Each row is a point on a landscape with many peaks, with its height.
From any point a climber steps to the highest of the 5 points nearest to it. It stops when none of these is higher. Distance is the straight distance between rows; heights are no part of it.
q135: [130 129 145  52 115 113 136 124 111 117 117  93 182]  h=522
q29: [135 125 127 104 124 119 140 128 150 165 149 121 167]  h=568
q673: [148 126 120 172 150 168 124 144 128 119 161 161 108]  h=58
q453: [140 157 129  87 115 122 144 125  78  69 121  81 145]  h=680
q538: [ 77 114 124 159 118  79 119 119 176 176 114 157  96]  h=626
q757: [100 112 127 183 123 108 111 119 157 162 119 159  96]  h=649
q272: [148 113 122 202 151 178 116 139 125 125 138 165  87]  h=176
q926: [125 121 127 158 130 123 127 127 155 166 152 149 132]  h=505
q542: [142 150 127  86 123 139 145 127 123 117 142 113 162]  h=629
q87: [161 141 115 167 160 196 130 150 118  97 162 159  92]  h=465
q412: [145 165 128  90 127 143 144 124 101  91 137 104 152]  h=683
q730: [162 139 117 180 170 205 121 150 111  83 157 164  78]  h=532
q998: [139 142 137  63 117 118 136 124 104 102 116  90 171]  h=566
q349: [ 73 117 126 176 123 113 102 113 166 147  71 165  71]  h=614
q669: [136 144 132  69 114 118 133 121  91  88 116  86 162]  h=611
q594: [100  89 119  85 121  63 150 122 172 206 128  99 163]  h=551
q868: [127 104 155  77 103  65 116 144  67  56 114  66 140]  h=311
q862: [102 107 128 194 125 118 102 119 152 154  97 164  85]  h=739
q320: [121 114 154  63 106  81 120 139  77  70 104  73 156]  h=308
q113: [131 123 149  49 111  96 123 130  95  90 106  83 172]  h=687
q881: [150 154 122 126 137 161 138 136 126 120 165 139 141]  h=404
q49: [120 120 126 173 128 122 121 127 152 161 146 151 111]  h=496
q367: [140 111 125 211 146 157 107 133 132 133 121 164  90]  h=288
q330: [123 115 123 102 119 103 142 121 158 180 140 119 166]  h=572
q941: [129 114 139  57 121 109 136 122 144 149 120  96 190]  h=673
q236: [ 90 127 113 188 138 150 103 100 154 134  38 164  65]  h=555
q439: [109 112 129 161 118 100 126 121 162 176 138 149 120]  h=602
q447: [114 108 124 207 135 144  98 119 138 142  91 165  79]  h=580
q838: [101 105 123 108 116  70 143 119 171 204 138 115 156]  h=569
q582: [142 134 124 122 128 129 137 130 143 160 156 135 150]  h=501
q969: [137 128 144  85 107  86 133 132  64  61 105  67 144]  h=526
q185: [152 183 116 124 143 170 145 134  95  74 162 132 102]  h=619
q710: [121 107 151  34 109 100 125 128 118 126 106  88 186]  h=581
q72: [101 117 122 142 118  82 134 122 167 190 141 140 129]  h=600
q243: [156 166 114 142 148 187 143 145 104  81 166 142  99]  h=609
q392: [113 118 121 218 142 165 101 106 130 128  59 161  70]  h=527
q946: [139 132 129  75 119 127 139 122 129 135 135 105 179]  h=601
q458: [ 76 115 129 171 115  97 110 116 165 162  98 163  86]  h=641
q559: [159 169 111 151 164 199 137 152 103  70 165 150  74]  h=605
q652: [133 121 129  84 122 109 144 123 153 167 141 109 175]  h=604
q373: [ 76 115 127 145 113  73 126 119 168 189 125 149 110]  h=615
q473: [124  94 139  52 120  94 136 128 153 169 118  97 195]  h=634
q819: [126 107 139  48 114 100 136 129 146 153 116  94 189]  h=648
q743: [140 135 126 150 133 153 129 132 139 142 164 150 132]  h=724
q699: [139 105 124 218 150 167 104 127 123 130 103 165  76]  h=434
q15: [127 114 133 191 131 139 106 127 140 149 131 164  95]  h=352
q123: [154 119 122 194 161 190 121 143 116 111 145 164  88]  h=304
q220: [151 175 121 111 135 164 147 129 105  88 157 129 128]  h=636
q339: [155 158 120 138 137 173 134 147 122 111 170 150 119]  h=350
q981: [141 142 134  87 114 107 140 128  68  64 114  66 140]  h=628
q674: [147 176 122  97 120 135 147 122  84  67 134  95 128]  h=716

For each start below, name the point where the climber stops.
q367 => q862
q72 => q862
q330 => q941
q969 => q674
q272 => q862
q594 => q941
q373 => q862
q542 => q674

Call two points neighbours if one is among the 5 nearest of the other. Go from one point of each pair to the other, from neighbour to neighbour, staying as high as possible. Name the lowest point that can't be avoided.
q941, q674 => q946
q113, q674 => q669
q862, q743 => q926
